A landscape with many valleys, sampled at points; each row gives a point and its height.
From any point a ball rolls to the lowest of the 6 points nearest to it. It stops when none of these is lower. Distance is the straight distance between rows; heights are no part of it.
j_560: [ 56 159  94 132  81 125  39 166 131  80 162 177 107]  height 506
j_918: [158 121 133 137 131 150 144 132 111 162 114 115 120]  height 158
j_760: [134  74 141 133 186  78 179 135 141 121  97  87 178]  height 610
j_424: [106 156 119 118  97 146  94 113 119 113 148 162  90]  height 161
j_250: [127 119 150 120 133 134 101 128 117 149 122 123  85]  height 124
j_631: [ 87 173 100 132  73 140  76 134 136  91 167 181 121]  height 153
j_462: [ 82 156 117 115  94 137  74 121 115 103 156 170  82]  height 120
j_689: [104 137 131 109 112 131  82 126 108 126 136 143  70]  height 68
j_663: [178 161 105 124 116 177 162 117 122 141 122 136 136]  height 230
j_425: [158 156 117 122 115 171 140 108 118 134 133 138 113]  height 329
j_117: [ 88 136 135 103 117 122  67 129 112 121 137 142  64]  height 86
j_125: [ 75 154 106 117  89 130  53 138 117  93 155 176  94]  height 164
j_101: [133  91 157 142 147 108 132 147 127 161 113  96 123]  height 214
j_493: [151  92 141 142 147 128 156 144 120 149 103  95 147]  height 237
j_80: [ 61 166  90 137  73 123  56 154 145  83 168 182 121]  height 456
j_865: [107  74 171 139 174  73 106 143 143 156 112  93 118]  height 577
j_791: [135 116 143 130 134 134 123 129 111 155 120 115  96]  height 146
j_63: [165 171 107 122 105 174 146 106 125 131 144 146 120]  height 432
j_229: [160  93 121 128 157 113 208 143 118 123  88  80 212]  height 375
j_212: [145 155 123 122 110 170 128 113 117 129 141 141 107]  height 427
j_147: [180 108 121 130 142 149 191 144 117 141  90  90 172]  height 217
j_381: [119  76 163 139 186  69 132 141 149 141 107  94 142]  height 78
j_470: [126 100 165 127 141 114 106 140 119 160 115 105  94]  height 165
j_38: [102 102 160 119 145  93  88 151 127 159 110 104  73]  height 242
j_97: [126 153 127 124 110 157 107 106 118 123 139 151  99]  height 286
j_527: [164 137 129 127 124 165 153 118 112 147 116 122 122]  height 96
j_360: [118 200  91 146  60 154 139 112 163  99 193 179 155]  height 147
j_889: [ 78 174  87 142  65 138  80 137 150  89 177 185 133]  height 145
j_280: [139  87 158 139 159 110 139 147 129 152 101  90 132]  height 269
j_129: [114 157 116 119  93 150 100 105 118 113 155 167 101]  height 189
j_238: [129 171 114 122  95 165 118 105 126 114 158 162 117]  height 268
j_794: [105 109 152 116 136 109  85 139 122 150 113 114  67]  height 152
j_678: [145 131 135 123 125 151 123 118 114 146 123 128 101]  height 186
j_799: [141  88 121 111 177  84 212 124 131  97  79  80 216]  height 182
j_657: [153 179 103 121  95 170 145  95 131 114 158 164 131]  height 439
j_28: [133 194  98 130  68 160 135 104 159  99 184 181 152]  height 191
j_939: [ 98 183  93 137  70 147 107 120 152  95 178 184 139]  height 110
j_798: [182 142 114 128 128 171 164 124 113 147 113 120 144]  height 162
j_534: [161  99 128 139 154 133 175 139 115 142  97  87 166]  height 285
j_540: [111 171 105 128  90 150  99 108 129 104 166 175 116]  height 107
j_356: [133  78 156 141 182  81 150 139 143 141 104  93 163]  height 607
j_467: [142  83 126 108 182  75 207 125 133 102  87  82 205]  height 80
j_960: [119 181 107 130  85 156 114 105 136 104 165 173 124]  height 66
j_174: [ 91 166 101 125  84 144  83 124 130  96 166 176 107]  height 151
j_407: [148 197  90 129  81 166 152 102 154 105 179 177 148]  height 367
j_637: [145  85 139 140 168 103 169 141 125 134 104  95 169]  height 527
j_451: [157  91 125 140 160 108 190 150 119 119  94  85 188]  height 466
j_836: [128  78 133 117 191  73 188 120 143 107  99  85 191]  height 342
j_891: [104  74 168 138 189  60 111 142 159 149 110  96 131]  height 669
j_530: [102  80 174 130 155  83  95 149 138 165 107  99  98]  height 498
j_197: [178 125 114 137 130 161 182 135 116 151 100 106 166]  height 181
j_848: [126  74 150 123 207  59 165 127 154 124 101  94 172]  height 564
j_163: [173 130 129 138 132 152 155 129 106 154 109 109 131]  height 150
j_331: [120 136 135 119 115 142 103 121 107 133 133 138  83]  height 119
j_382: [117  73 162 133 201  42 131 123 166 132 107  92 156]  height 640
j_222: [109 127 147 115 129 136  85 133 113 138 128 127  73]  height 99
j_265: [153 100 150 135 141 132 149 136 120 162 109  99 129]  height 188
j_119: [146 122 140 136 140 144 129 124 114 155 117 117 111]  height 163

For each start below, name the point where the ball stops.
j_637: j_527
j_631: j_960
j_534: j_527
j_265: j_527
j_147: j_527

Call two points neighbours if one is among the 6 nearest of the other. Go from one point of each pair to the other, from neighbour to neighbour, staying as low as possible. Name the highest point that can't be avoided.
j_527, j_689: j_918
j_689, j_467: j_229
j_527, j_381: j_280
j_689, j_960: j_174
